Each row is a point on a landscape with many valleys, with its height.
A ball rolls from a point to the lowest of its 2 nearest points, and stops where none of them is lower. Distance is the straight distance between rows; heights are no part of it.
<1340>: [ 13   3   0 -11   2 -13   3   5  -3  -3   0 -12  14 -12 -11  26 -11  15
  -7  -3  -6   1  -1  -3]  h=32.0
<1554>: [ -3   3 -13   0 -18  -8  10   4   1  11   7  11  32  15   1  -9  25   2
   8 -15   0   3 -16   3]  h=46.6
<1005>: [  1  -6  -5  24 -17  -6   3   2  -1  16   2  21  17   7 -16 -10  16  14
   4 -10  -1  10 -10  -2]  h=43.6
<488>: [ 13  10 -25 -10  -7 -17   5  -6   7  15   5   1  19  -5  -2  11  13 -23
 -15 -10 -22 -18  14   6]  h=40.3
<1672>: [ 10   9   3 -27   1  -5  20   5   1 -10   1 -24  28  -2  15  22  -3  14
   7 -18   0  -3  -8  14]  h=51.0
<1767>: [  3  -2  -1   9   6  -5  -3   7 -19  -4   2  -5   7  -1 -19   7  -6  21
   1   0   6   2   2 -10]  h=28.0
<1065>: [  7  -2 -15 -16 -10  14 -26 -15  14  -3   2  24  -6 -17   6  21   9  18
  15  -3  -1   3 -23   3]  h=40.5
<400>: [ -8  16  22 -18  29  20  -2  12  10 -13 -16 -29   0  -5   5   3 -23   8
   2   1  -4  25 -19   7]  h=62.5
<83>: [-35  13 -11 -13   7  29  -6 -10  -6  16   4  18 -18  16  10 -10  16  -5
  38  -3  17 -12  22  -4]  h=15.0
<1887>: [ 37   9  10  17  -4  -8  40  12 -11   5   8 -25  14  -7  17  16 -17  -8
  -5   2  -9 -19  26  12]  h=32.8
<73>: [ 32  25  28 -12  23   3  32  13   7  -1   0 -26  16 -14   8  22 -33 -27
  -5  -5 -15  -9  11   9]  h=28.5
<1607>: [-25  10  11 -12  10  18  -6 -13  16   8  -3 -14 -12   2  15 -10  13  15
 -10  -2  -9  11   8  -2]  h=60.6
<505>: [ 17  14 -18 -17   0 -12  10  -2  11   2   0  -8   8 -20   4  25  -2 -29
 -18   0 -26 -18  17   8]  h=38.6
<759>: [ 11   1  38  -6   4  -2   9  -4  13   1   2 -26 -11 -20  15   6  -6  25
 -29   4  -7  10   6   8]  h=60.0
<1923>: [ 18  18  40   8   1 -14  15   8  22   0   4 -23  -7 -24  22  14 -15 -28
 -31  21 -10   3  18   3]  h=39.3
<1176>: [-20 -11  -5  15  15 -12 -16  -1 -12   2  -8  -3 -18   7 -12 -29 -10 -18
 -19   5   3  -4  26 -25]  h=42.9
<936>: [ -2 -15  -5  -6   4   9   9  -4 -12 -16  15 -12  25  28   9 -17  21   8
  10 -20  12 -15 -18  -6]  h=50.3
<639>: [ -3   9  -3 -17   4  -1  11  -1   0   7   6 -16  23   9   0   5   7   6
  -5 -15 -12  -8  10  -1]  h=53.1
<1405>: [-10  -2 -10  10 -17   2 -13  -2   6  21  -2  27   3   4  -4  -4  23  12
   9  -7  -1  15 -12  -2]  h=46.3
<1078>: [ -9   0   8   6  -9  -6 -12   7   3   0 -16 -16 -15   2  10  -3   1  19
  -2  19   3  31 -13   5]  h=36.0
<1098>: [ 11   0 -14 -22  -6  17 -12 -11   2  -5  10  17  12  -6   2  22  10  21
  15 -19   5 -10 -21  -6]  h=44.1
<1633>: [-10   4  -6   4  -3   4  -8   8 -15  -7  -5   1  -2  14   1   5   4  18
  24   8  12  17 -16  -2]  h=31.2
<704>: [-29   2  -5  -2  -2  -4   8   6  -4   6 -10 -10  20  24   1 -31  12  -6
   4 -13   4   5  14 -13]  h=19.4
<1905>: [-19  24   7 -23   8   3  14  12  14   4  -9 -26  24   5  10  11   4  -5
   3 -12  -4  19  -9  17]  h=56.1
<1616>: [  7  -3  -9 -23   5   3  13  -2  -5  -7  16 -14  25  18   8   4  18  10
   3 -21  -1 -19  -8   3]  h=51.7
<862>: [ 11   7 -12  -2 -11 -14  24  12  -5   5   7  -5  36  15   3   3  14   1
   6 -11  -5   0  -8  16]  h=48.1
<426>: [ -7  22   1 -19  15   4   7   4  13  13  -2 -17  20  -1 -13  14  -6 -11
 -10 -20 -18  -2  13   1]  h=54.4
<1891>: [-14  -4 -33   1   7  13 -19 -13 -14   1   5  29  -8  13  -9 -10   8  -8
  23  -4   9 -18   4 -11]  h=27.2
<883>: [  2 -13  10  37  -3  -9  11   8  -6   8   9  -9  11   6 -14  -7  -6  28
  -5   0  17  10   7   3]  h=35.3
<1838>: [  3  13 -11  -6  15 -12 -15  -5   4   6   2 -15  10  -5 -20   5 -11 -19
 -26  -4 -15 -13  22 -14]  h=53.9
<695>: [ -4   5 -22  -5  12 -13 -22 -13   8  10  -2   2   6 -17 -18  13  -9  -5
 -22  -6 -13 -10  14  -7]  h=55.6
<1611>: [  3   2  21   9   8 -15 -12  14   4   2  -5 -18  -7 -14  -5  17 -22   9
 -20  15   6  18   2  -4]  h=29.4
<1950>: [  4  -6 -10   3  -2  12 -24  -7 -13 -16   4  26 -35   1   6  -4  11  14
  22  15   8   5 -24  -3]  h=13.9
<1681>: [ 23   4   5  15 -11 -28  12  10 -10 -13   7 -25  24   3  -6 -10  -9 -10
 -18  16   5  -5   6  -6]  h=36.9
<484>: [-17   4  -9   1 -11   3 -19  -6  12  20  -9  12  -9  -5   3   8  18  11
   1   4  -7  15   0   0]  h=48.2
<927>: [-19 -28  -3  38   0  -4   8  -2 -15  11  -2  28 -10   7 -28 -18   0  -4
   8   3  12  -4   6 -15]  h=46.4
<975>: [ 47  -9   8 -22 -14 -17  15 -13  -4 -12  -5  15   3 -26   3  13  -1  13
   5 -21  -5 -16  -9   6]  h=53.8
<1211>: [-25   5  -7   9   9  -9  -4  17 -25 -12 -20  -6  -9  18  -7 -18 -11  -8
  20   9  13  18   5 -12]  h=27.8
<1865>: [ -8   3  -7   1  -5  18   1  -4 -20 -12  12  38 -21  22  -6 -15  14 -13
  49  13  30 -11  -9   3]  h=16.4
<1362>: [  3  16  37   2  10 -10  -5   8  40   2  -3  -9  -7 -27   9  10 -20 -33
 -41  24  -5  15   6   3]  h=40.2
<96>: [ 25  -2  32   5  -7 -25  11   5  13  -1  11 -14 -11 -28  18  26 -15  -6
 -38  16   3   1  18   2]  h=37.9
<79>: [ 44 -15  23  12 -15 -32  20   2  -2   0  16  -2  -5 -27  17  18  -7  -1
 -28  11   6 -16  16   0]  h=35.6
<568>: [-35  17  10  -3  25  27   1  -4 -16   8   3   2 -21  17  -3   0  -3   6
  29  -1  12   0  25  -6]  h=18.3
<1537>: [-21  -7 -18  18   0 -12 -22   2  -8   6 -13  24 -30  -3  -9  -3  -6  -9
  10  16   9  11   7  -5]  h=59.2
<567>: [ -9   7 -15   0 -10  34 -15   2  -8   8   8  33   1  14   8   0  19  -5
  39  -7  28  -2 -27   0]  h=59.5
<1357>: [ -7   6   8 -23   2   8  -3  -5  34  -5 -15 -19 -11 -26   8   9  -4   1
 -23   9 -17   8  -2  18]  h=22.1
<794>: [-13 -12 -12  12  -2  32   7 -17 -18  -4  13  42 -11  27 -19 -22  11 -28
  42   5  20 -24  -9  -5]  h=19.7
<703>: [  3   8  16  27  -1 -11   5  13  -2  -2   2 -28  12   5  -6  -8 -19  22
  -3   3  11  24  10   7]  h=32.7
<68>: [-29   8 -17   0   7  -6 -27   2  -1   6 -21   9 -23 -10  -7   3 -13 -12
   6   8  -3  15  11  -3]  h=58.1
<875>: [ 13 -24  11  33  -1 -11   3   7 -11   5  15   9   2  -4 -13   8  -7  28
 -16   3  16   7   1   1]  h=38.4
<91>: [  4  -2  -2  10 -13  44  -4   3  -8  -2  19  32  15  15  -2 -10  14  -1
  30 -18  22  -6 -37  -5]  h=61.3
<1555>: [-29  11   5 -15  11  27   7  -9 -16   5   9  17 -27  19   3  -5  11  -3
  42  11  23 -16  28   2]  h=16.5
<1206>: [ 14   9   9 -21   8  -2   5 -10  19  -1   7 -20  -6 -19  18   2  -4 -15
 -35   0 -26 -18  23   7]  h=25.4
<1566>: [ -7 -16   2  24  -9  10   7  -5 -12  -6   4   4   2  21  -5 -30  16  17
  11   3  10   4 -13  -4]  h=44.0
<1896>: [  8  17   9 -23   0   4  18  -2  26   0  -5 -20  -2 -20  17  10  -3 -17
 -25   5 -25  -3   8  15]  h=23.8
<687>: [-42   5  -4 -10  11   4   3   4 -10   5  -8  14 -28  12   5 -22 -15 -26
  38  -5   1   4  36 -10]  h=24.4
<1317>: [ 18  -6  23 -14 -17  -7  15   2  27   4 -12 -14  -9 -32  14  26  -9  13
 -21  13 -14   8   1  25]  h=17.5
<487>: [ -5 -18   0  37 -15  26  -1  -3  -9  -2   4  48  -7  11 -26 -20   5 -12
  14  -7   6   4 -27  -6]  h=65.0
<1061>: [  3   0   1 -25 -18  14  -4  -2  16  -3  -6   3   7  -7  20  28  12  29
  20  -3   1  13 -31  13]  h=35.4
<891>: [ -9   2 -11   6  14 -11 -18   2 -15 -10  -6 -10  -3   8 -20 -16 -12 -13
 -13   8   3  -5   8 -23]  h=41.2
<1743>: [ 13 -11   6  35 -21 -12  25   3   1  11  12   4  27   8 -13 -15  12  10
  -5  -6   1   2  -6   9]  h=40.6
<799>: [-10  10   4   9   3 -19 -11  18 -11  -8 -23 -19   1   7  -4 -11 -16   0
   3  17   9  28  -2 -11]  h=29.3
<1052>: [ 35  -3  20  -4 -16 -15  29   0   6   2  -6 -10  -6 -29  26  21  -7   7
  -9   8 -11  -2  11  20]  h=14.8
<1008>: [  1 -16   6  21  -5  21  -6 -12  -8   2  14  20 -24   5   2 -16  17  32
  10  10  10  -3 -10  -3]  h=40.9
<1606>: [ -4 -12 -19  12 -10   2  11   2  -9  -9   3  11  34  28 -19 -23  15 -18
  10 -19   6  -1 -31  -7]  h=70.7
<1585>: [  5   1  -5   7   1 -20  -3  11 -16 -18  -4 -18  15   9 -16 -17  -8 -10
 -16  10   3  -5   1 -18]  h=39.2
<1601>: [-27  15 -22 -27  12   7 -21   3  14  -6 -22 -13   7  -7   0  10  -7 -14
   1  -1  -5  12 -11   3]  h=60.5
<1946>: [ 31 -13  -4   9 -16   1  12  -9   3   4  21  25  16  -5 -15  -9  18  -4
 -12 -20 -20 -21 -11   2]  h=45.0
<739>: [-14  19   3 -40  22  15   4   6  30 -10 -10 -20  13 -10   5  12 -11 -19
 -10  -8 -13   3 -16  14]  h=64.3
<1027>: [-26  -9   2  14  23  14 -17 -16  -8  13   8  17 -39  -4  -2   2   1  11
  -3   4   8  -8  28  -5]  h=54.8
<1867>: [ 28 -19   7  15 -10  -3   0   1  -9 -10  11  21   2 -13 -16   1  -4  24
  -3  -7   2  -1 -24  -4]  h=46.5
<98>: [ 24 -10  -1 -11 -13 -16  15  -2 -11 -20   8 -14  11   2  14 -14   9  13
  -9  -3  -2  -6 -11   3]  h=33.9
<345>: [ 20  -9 -15 -21  -7  -6  -8 -12  -1 -15   7   1   3  -8   6  -6   9   7
  -7  -7  -5 -10 -16  -6]  h=30.5
<1520>: [ 31 -18  10 -12  -5 -18   4 -13   1  -6  11  -1  -7 -23   4  10  -1  19
 -26  -7  -9 -22  10  -3]  h=43.8
<1728>: [-18  14  -5 -19  -8  -7   4   7   9   0 -11 -19  19   8  18   1  18   0
   4  -7  -1  15  -9   8]  h=56.7
<981>: [ 44 -11 -10 -28  -7 -18  10 -16  -4 -22   2 -13  -3 -10  17  -6   5 -15
 -18  -3 -12 -31   6  -3]  h=39.1
<1432>: [ 18 -19  -7   2  -8   7  17  -6  -6 -14  20   6  25  19  -2 -20  21  -2
  -1 -19  -2 -16 -26   3]  h=48.4
<1872>: [  9 -18  -7   9  -8   2   8  -8  -6  -5   9   3  11  15  -7 -28  21   8
 -10  -4  -2 -13 -11 -10]  h=46.2
<1461>: [-17  -5 -18   2  16  22  -1  -4 -25  -4   7  17  -4  25 -16  -5   5  -3
  32  -2  18 -20  -1 -14]  h=24.1
<547>: [-14 -15 -19  18  -9   7 -12 -12  -7  -2  -2  24 -13  11  -3 -40  20  -9
   9   5   2  -2  -7 -11]  h=33.2
<1831>: [ -2  15   3 -29   8  -9  -5  -1   5 -19  -6 -29   3  -7  17  -6  -3  -7
 -21   3  -8   5  -9  -2]  h=24.2
<473>: [ -1   5  -3 -20   1  -7  13  11  -3 -19   8 -26  35  13  22  15   0  13
  14 -23  16  -2 -19  12]  h=52.0
<1082>: [  6 -13   5  27 -21  29   2  -3  -4  -6  12  31  14  12 -18 -23  10  -5
   0 -18  -1   2 -34  -1]  h=67.4
<725>: [ 47 -15  -3 -20 -11 -15  25  -7 -12 -27   8  -2   6   2  20 -10   8  -5
  -4 -12  -6 -27 -12   8]  h=36.6
<36>: [ -1  16  17  13   1 -20   2  14  -3  -3  -5 -29  13   3  -1 -12 -14   0
 -11  12   5  20   7  -5]  h=31.0
<455>: [  9 -10 -10   9  -8 -12  22   5 -11  -6   2 -17  36  28 -15 -21  10 -12
  -3  -6   3 -10  -6   2]  h=35.7
<52>: [  2   1  -1  12 -10  11 -17   0 -14  -7   5  36 -47   8   1   8   7   8
  31  25  13   5 -16   9]  h=8.8
<1770>: [-33   0 -26  -6  12   1 -13  -7 -15  -4 -13   5 -15  14   2 -26   0 -19
  19   4   3  -3  14 -16]  h=24.7
<1501>: [ 24   9  -8 -10  -7 -15  34   9 -11  -3   7 -15  28   5  14  15   5  -3
   2 -14  -9  -8  -4  16]  h=49.5
<852>: [-13   6 -14 -12   3  -5 -29  -7   1 -11 -12  -8 -18 -10   7  -5   1   3
  -8  16  -5  12 -10  -6]  h=27.1
<750>: [-18  -2  -5  21  -3  -3  -1  13 -22 -10 -13   4  -8  18  -6 -12  -8   9
  33  10  17  19  -5  -2]  h=29.2
<273>: [  6 -16 -10  19  -8  18   6  -6 -10 -11   7  24  23  21 -25 -24   9 -22
   3 -20  -3  -6 -35  -7]  h=69.3
<1750>: [ -5   1  25   3   7   8   1   6   7  13  -4 -13  -1  -7  -6  26 -15  36
  -3  -2   0  16   5   7]  h=64.8
<1549>: [ 14  -5  -5  -1 -10  27 -21 -12  -5 -19  13  37 -17  -6   6 -13  13  12
  12  -5   6  -2 -33  -9]  h=20.7
<784>: [ -9   0 -30 -32  14  19 -25 -20   3   1   9   2  14   5   3  17  10   1
   7 -18  -2 -23   0  -6]  h=49.3
<1928>: [ 41 -13   7  -1 -20 -23  -1  -3   3  -7   4  20   0 -28  -3  15  -4  18
  -6  -8  -3   0 -20   4]  h=50.6
<1504>: [ 26 -11  17  25  -7 -30   9   7  -6 -12  15 -18  16  -7  -6  -1 -15   2
 -29  18  10  -7   8  -6]  h=34.7
<702>: [  6  19  24  -4  14   7   7   8   2  -9  -4 -40  11   0   6  -1 -27  19
  -1  -6   3  25  -2  10]  h=61.8
<1551>: [ 41 -15   4  16 -10 -19  22   2 -13 -10  17  -3  24   1 -18   3  -8  -1
 -12   0  -2 -22   0   3]  h=42.1
<792>: [ 18  26  37   1  15   1  23  14  24   9   1 -17   8 -22   1  22 -26 -16
 -18   2 -13  10   8  14]  h=26.7
<342>: [ 14 -22  12  25  -3   2  -3   3 -11   0  14  16  -1  -4 -14  10   0  40
   5  -5   8   1  -9   0]  h=42.2
<980>: [ 11  -7 -22 -37   3   9 -12 -19   6  -8   9   8  15  -9   8  22   8   9
   8 -26  -5 -25 -12  -1]  h=46.9
<749>: [-43  -6 -13  -9   3   5   7   5 -18  -5  -8  12 -14  24   7 -33  -1 -19
  36  -2  13  -4  19 -15]  h=23.3
<174>: [  1   9  10   4 -13  12  -3  -4 -14 -10  13  39 -36  16  -7  -5  13  -6
  48  22  27  -6  -9  16]  h=13.7
<1744>: [-10  15 -17 -19  -2 -13 -15   6  10  -2 -17  -9  12  -7  -9  14  -5  -9
  -9   4  -8   9  -9  -1]  h=61.5
<1603>: [ 18 -24   8  32 -14 -18   5  -3   2  11  21  19   5  -8 -11 -11  15   2
 -33   4   5  -7  -6  -2]  h=26.1
<525>: [ -2 -12   7   8  -7  11 -14 -14   6   9   9  13 -25  -9   8   4  16  35
  -5   9   0   4  -5  -4]  h=44.2
<20>: [-26  11   6   3  24  12  -5   7 -12  10  -9  -4 -10   9  -9  -1 -13   8
  12  -5   3  10  17  -7]  h=20.4
<471>: [ -9   3   0 -16  10   2 -23   3  13 -12 -19 -16 -19 -22  -2  12 -21   4
 -14  20  -9  17  -6  -2]  h=24.9
<1749>: [-12  -7  31   6  16   5  -6  -3  13  14   2 -12 -21 -13  10   4  -6  23
 -30   5  -1  18  12   1]  h=59.0
<463>: [-34   4  -7  -1  23  28 -23 -24   5  15   0  11 -35  -5   4   3  -1   5
   8   2  -2 -10  31   3]  h=53.7
<1421>: [-28  -5 -19  -8   7  -2  -7  -3   1  11  -7  -5   8  22   0 -32   9 -14
  -3 -18  -6  -7  22 -16]  h=17.7
<1280>: [ 24  -1  11  -7 -19 -10  14   0   6  -5   0  -6  13 -12  10  14   1  31
   6  -5  -4   9 -16  17]  h=57.2
<1395>: [ 22 -14  -3  26  -9 -14  22   2  -9  -3  11  -6  32  14 -28 -12   3 -19
 -14  -1  -5 -17  -8  -3]  h=38.3
<1783>: [ 42 -19 -12 -11  -5 -14  10  -5  -7 -16  13   1  21   5 -16   0   2  -5
  -9 -13 -12 -33  -8  -3]  h=46.7
<1652>: [ 10  -9  -4  -1 -10  27  -1  -2  -5  -8  23  20  26  21  -3 -11  16   2
  13 -28   8 -13 -37  -5]  h=63.3
<458>: [-33   8 -22 -18   0  15 -21   0   2   0 -12  10  -9  12  18   9  14  -7
  32   4  18   7 -14  -1]  h=59.1
<403>: [ 36  14  14  12 -15 -21  25  14  -5  -1  -1 -11  10 -22  19  35 -23 -26
  -7  19  -6 -11  19   0]  h=8.5
<1073>: [-22   4   7   4  22   1 -23  -3  19  18 -10  -2 -16 -19  -8   7 -14  -6
 -25   0  -5  13  16  -4]  h=58.2
<2059>: [ 44 -10  10 -23  -9 -23  13 -16   1 -14  -2  -8 -14 -30  18   5  -6   0
 -21   2 -10 -25  10   0]  h=41.1
<920>: [ -7  13  29 -17  28  31   2  13  35  -9 -21 -21  -2  -8  -2  -2 -22  -2
  -5   6  -9  26 -26  14]  h=63.0
<632>: [ 28  -9   5   7 -16  -5  17  -6  -2   6  18  14  13  -6  -1   0  17  17
 -10 -12 -13 -12  -9   6]  h=41.0
<1514>: [-22 -16  -8  22   9  -2  -3   1 -16   6  -3  12 -14   9 -18 -18  -1  -1
   2   5   8  -4  17 -18]  h=44.6
<833>: [-31  10 -26 -15  -2  29 -32 -10  24  10 -20  10  -9  -8   6  25   2  -2
  22  12   0   8  -8  16]  h=60.4
<578>: [  1  -5   6   0   4 -13 -25   9   9  -6 -16  -7 -20 -27  -8  24 -24   3
 -20  21   3  17  -9  -3]  h=27.0
<1636>: [ 14 -11   4  25 -18 -30   7   5   5  10  15   8   5  -8  -2  -7  15 -12
 -32  10  -1  -4   8  -3]  h=22.5
<1650>: [-39 -10 -18  -7   3  16   2  -2 -12   2  -2  11   4  30  10 -25  15 -17
  34 -12  23 -14   4 -15]  h=22.2
<1801>: [ -9  -6   2  28 -12  -7 -16  13  -7  14 -13  15 -18   9  -7   8  -5  16
  18  12  10  26  -8   7]  h=31.3
<78>: [-35  15  -8 -10  12  24 -19  -2   2   8 -12  13 -30  -1  -5  23  -6  -2
  31  10   5   6  10   8]  h=62.0
<1938>: [ 31  -4   7  22 -22 -16  30   4  -2   6  16  -4  18  -4   6   1   9  16
  -7  -5  -8  -4  -1  18]  h=37.6
<1649>: [-26   5 -15 -14  -8   2  -7  -2   6   6  -7  -5  12  14  15  -7  24   3
   9  -7   6  12 -12  -4]  h=57.3
<770>: [  3 -19 -20  20  -3 -16  -9  -8  -3   5   4  10   7   4 -23 -23   8 -16
 -22   4  -4 -16   4 -15]  h=16.2
<1121>: [ 39  -6  10 -22 -14 -18  24  -6  -4 -16  -9  -5  13 -15  15  21  -8  21
  13 -15   2  -3 -12  17]  h=55.7
<198>: [-23  10 -18 -12  14  36 -26 -25   8  10   4  11 -17  -3  11   6   8  13
  13   0   0  -9  17   2]  h=52.6
<1881>: [  1  -7  -5  16  12   4   3   8 -28 -11   2  -6   8  16 -23   1 -12  27
  18   0  14  -3  -2  -8]  h=24.6
<1437>: [-13   8  28  15   7  -3  -5  12   8   4 -14 -23 -17   1  11 -16 -13   9
  -9  13   5  38   5   2]  h=37.5
<46>: [ 14 -13   9  -3  -3  -9   2  -8   7   7   9   1  -4 -22   1  18   4  27
 -21  -3  -9  -4  11   1]  h=46.1
<1824>: [-39   2  -7   2   1 -11  -3  11 -10  10 -17  25 -31   6  -5  -7 -15 -21
  37   6   2  11  28  -5]  h=25.5
<226>: [  4 -24 -23  25   1  -1 -10 -15  -8   2   6  27   9   8 -33 -23   8 -22
 -11  -7  -5 -19  -8 -15]  h=21.1
<327>: [ 17  -7 -23   5 -12  -9   7  -8   3  13  16  16  26   2 -15  -3  18  -8
 -16 -19 -20 -22   0   2]  h=43.7
<248>: [-24   5  -8   3  -9 -13 -11   6  -9   5 -11  35 -43  11  -4   1  -2 -16
  44  15  11   9  13   6]  h=26.9
<27>: [ 31  12   8 -14  12  -4  18   7  -2  -6  10 -29   3   4  18   1  -5 -34
 -22   0 -23 -22  28  -2]  h=29.7
<1989>: [-14   3 -28 -18   6  20 -29 -22   8   0   0   7  -1  -5   7   9   8   7
   6  -4  -3  -4   2  -1]  h=51.2
<1751>: [-18  10  28  -5  17  16  -7  -2  29  14  -8 -16 -16 -13   9 -10  -1   4
 -23   1 -15  20   8   6]  h=59.9
<357>: [ -6 -16  -8  34  -4  -9 -19   7 -10  10  -2  43 -21  -4 -20   1  -1  -2
   3   7  13  10 -10  -6]  h=60.8
<1184>: [-23   4 -21 -10  -9  14 -14  -2   2   9   0  16   8  13  13   0  23   0
  24  -8  16   4 -20  -7]  h=58.3
<1578>: [ 30  18  12  -2  12  -1  38  12  -8   5   7 -33  21  -3  16  19 -22  -7
  -1 -12 -11  -6  21  16]  h=30.7
<1179>: [ 39 -24  11  17 -13 -28   9   1   0  -2  20  18   3 -23  -1   8   1   0
 -29  -1   3 -15  -2   3]  h=31.6
<1022>: [-21 -17 -12  17  -7  12  -5 -17 -13  -1   3  35 -34  14  -4 -33  19 -12
  25  12  11 -11   7  -2]  h=35.1
<269>: [-10 -16 -12  18  12  16   8  -3 -31 -12   5   1  12  31 -21 -12  -2   9
  27  -1  17 -12  -7 -12]  h=21.0
<1216>: [-31   9 -17 -12  -3  24 -30  -9  15  19 -18  24 -30  -2   3  25   0  -8
  33  16   1   9   8  16]  h=61.4
<189>: [-11  11  16  -4   0  14   1   7  13   7 -10 -21   4   5   7  21  -7  33
  13  -1   3  29  -5  16]  h=63.8
<812>: [  4  32  20  -6  16 -14   4   7  18   8  -2 -20  10  -7   2  -5 -13 -39
 -25   3 -13   4  16  -8]  h=20.9
<61>: [ 32  23  20   6  -6  -4  32  16   4  -7  -7 -20  -2 -22  37  23 -28 -32
  -8  19 -11 -10  19   2]  h=11.0
<1011>: [ 15  18  23   4   5 -13  17   8   7   7   4 -24  13 -11   0  12 -14  -4
 -21   1  -6   5  18   2]  h=24.8
<1351>: [ 16 -13 -11 -11  -8  10 -19 -18   0 -17   9  14 -11  -7   9 -15  16  19
  -2  -4  -2  -9 -21  -7]  h=26.8
<151>: [ 34   6   8   5 -19 -32  13  12   5   1   1  -2   5 -27   2  33 -10  -8
 -13  14  -2  -1   3   6]  h=12.6
<1404>: [-17 -19  18  20  14  -4 -13   3  -3  15   4   1 -22  -9   0   2  -6  12
 -32   6  17  18  15  -6]  h=57.6
<1854>: [-17  15  26  16  11 -21  -3  17  13  22 -11 -10   8  -4 -12  -6 -21 -17
 -19  -5   2  21  24 -12]  h=24.3
<1869>: [ -5  -4   0   7 -13  -3 -24  10   2   6 -21   5 -25   2   4  16  -4  19
  11  22   2  31 -21   5]  h=34.0
<982>: [ 15   8  -5  -6  13 -13   3   6  -5  -2   8 -21  20  16 -22  -2  -3 -22
 -20  -7 -13 -22  23 -13]  h=51.9
<1988>: [ -4  -3   8 -18 -13   0  -3   0  32  -1 -18 -14  -9 -18  10  21  -2  17
 -13  11 -17  18 -12  18]  h=20.2
<1459>: [-31  -7 -20   3  -1  10  -5 -11  -3  18  -3  15   4  16  -3 -23  16  -3
  12 -14   0  -7  17 -17]  h=15.5
<40>: [ -1  22  18   4   6 -16   6   9   8  17  -2 -18  12   2  -6  -5  -4 -19
 -25  -3 -10   7  22  -8]  h=22.7
<791>: [-35  19   6 -17  13  26 -11  13   4   2 -22   0 -25  12   4  22 -10  -3
  36  11   9  23  -4  12]  h=62.6
<39>: [ -1  -7  -5  -7   2  24   0  -1 -14  -8  12   0  14  16   7   1  14  27
  22  -8  16  -7 -15  -9]  h=51.8
<974>: [ 30  10  -7 -14   2 -18  23  11 -11  -8   9 -25  20  12  11  -2   1 -32
 -13   1  -9 -21  17   2]  h=31.7
<1424>: [  0  26  18 -19  24  -2  -1   5  18  -8  -6 -30   5  -3   8 -14 -14 -25
 -21   1  -9   9  -4  -3]  h=22.4
<1342>: [ 16  -1 -22  -7  -6 -21  21  11 -11 -11  10 -19  29  25   5 -12  18 -32
  -9  -3  -6 -19  -3   3]  h=33.6
<1506>: [  4  -3  -5 -17 -18  13 -18  -4  22   7 -13  11  -8 -13   5  31   8  24
  14   5  -5  14 -28  11]  h=37.7
<1678>: [ 21   7   8 -22   3 -13  14   5   7   0  -6 -12  13 -26 -10  39 -21  -1
  -9  -3 -13 -10   7   8]  h=34.9
<1070>: [-19 -19  12  19  26   2  -9   0 -12  11  10  12 -36  -4  -7   2  -4  13
 -22   5  16   1  25  -6]  h=56.3
<1463>: [ -4  15  17 -32  24  27   2  12  46 -18 -14 -14   5 -22  -5   2 -20 -13
 -15   1 -13   7 -20  16]  h=63.7
<948>: [ -6  -2  -1 -18  -5  18 -11   4   0  -7  -5  -6   4   4  13  20   4  31
  25   3  10  16 -25   5]  h=33.4
<602>: [ -6   1   2  -2  -5  -7 -10 -10  17  17  -1   0  -7 -17  -3  11   8  15
 -20   2 -14   6   6   3]  h=48.3
<1987>: [ 14  -7  16  10  -1 -22  -5   8  -5  -8   3 -15  -1 -16  -4   5 -10  14
 -26  12   7   3   5  -9]  h=31.8
<1550>: [-43   7  -7  -9   6  19  -9  -8   2  18 -12   8 -11  12  11 -13   7  -4
  21 -11   2   5  22 -12]  h=13.2
<350>: [  3  -5  -6  16 -16 -22   4   0   4   9   4   3  11   4  -9 -22  15 -10
 -22   4  -7  -7   9  -7]  h=19.8
<1489>: [-11 -11 -26   0  -7   8 -22 -23  -2 -11   5  13 -10  10   7 -33  24   0
   0  -2   0  -6  -7 -10]  h=31.1
<489>: [ -5 -13 -28  19   1  17 -21 -18  -8   1   8  40  -3   7 -26 -17   5 -16
  10 -11  -1 -18  -7 -11]  h=27.7
<37>: [ 27  12   0 -18   2 -14  16   3   5   4  -4 -11   7 -27   1  39 -20 -23
 -15  -2 -20 -23  22   4]  h=37.0
<165>: [-23   6 -18   2  14  -5 -31  -5   8  15 -10   9  -9 -17 -13  15 -11  -8
 -12   5  -9   8  14   0]  h=57.1
<1893>: [ 22 -14 -15 -10   3 -14   2  -2  -9 -12  11 -14  18  16 -19  -9   6 -13
 -17  -2 -12 -29   7 -11]  h=49.7
<819>: [ 26   0   6 -16  14  -5  11  -4   7   1  16 -24  -5  -4  10   2  -2 -18
 -32  -9 -27 -31  38   1]  h=27.6
<311>: [-22  16  21  12  21   0   0  13   1  21 -13 -12   3   3 -10  -8 -18  -1
   1 -11   1  24  17  -8]  h=22.6
<1068>: [ -7 -18   1  26  -2  28  -1 -18 -14  -1  15  35 -28  12  -7 -28  17   3
  14   8  11 -12 -14  -3]  h=37.8
<297>: [-29  12 -13  -8  21   0 -13   7 -13  -4 -20  -8  -7  14  -2 -21 -12 -20
   8  -4   0  10   9 -17]  h=26.0
<38>: [ -1  28  14 -17  14   4  21  12  14   9  -4 -25  25  -4   2  16 -11  -6
  -4 -13 -14  10   3  18]  h=55.5
<1563>: [ 34   9  26  -1 -15  -9  36  10  13  -5 -16 -19 -10 -31  34  29 -24 -11
  -8  19  -8   0  10  20]  h=12.8
<561>: [-26  15  12 -10   5  24  -5  16   5   3 -19 -15 -10  16  10  18  -9  13
  29   7  11  29 -12  11]  h=63.1
<1719>: [-21  -1   9  17  -9 -10 -10  12 -10  14 -12  26 -39  15  -6  12  -7   0
  33  17  17  20   6  12]  h=28.6
<125>: [ -8 -22  -5  37 -10   8 -12   0  -9   7   3  52 -22   1 -22 -16   4 -16
   8   1   8   5 -15  -3]  h=62.9
<2076>: [ 33   7   9  21 -13 -12  39   7  -7   2  17 -28  22  -1  14   0  -7  10
   0  -3  -4  -8  17  21]  h=34.8
<1666>: [-33 -16 -12  -1  -1   5  10   0 -12  -1  -6  -6  14  34   6 -37  19  -8
  13 -15  13  -3  -1 -15]  h=20.8
<84>: [-10 -11   5  31  -8  -5   8   4 -14  -7  -8  -8  -1  16  -5 -37   0  16
   3  11  14  13  -1  -4]  h=45.4
<1902>: [ 11   8  24  -9   5  -3   9   3   3 -14  -1 -33   4  -9  14   2 -13  32
 -10   1  -2  14  -2   7]  h=61.0
<1291>: [-37  12 -22 -22   4  20 -26  -8  12   2 -21   1 -10   0  12   5   7 -11
  15   7   2  13  -4   7]  h=59.6
<1379>: [-10  -4 -24  -8   0  -2 -27 -17   0 -10  -5   5 -18  -2  10 -17  16  -1
  -3  11  -4   0  -7  -5]  h=29.0

Call two points neighbours if one is among the 2 nearest of the other. Go from one point of each pair to the other, from neighbour to neighbour, staying as low as possible. Name the highest point that can't be avoided.
<770>, <52>: <489>
<812>, <1550>: <1854>
<52>, <269>: <1461>

For each start below, name the point where the ball stops.
<891>: <471>
<91>: <1566>
<1078>: <1550>
<297>: <1550>
<791>: <1566>
<327>: <269>
<273>: <165>
<1923>: <770>
<525>: <471>
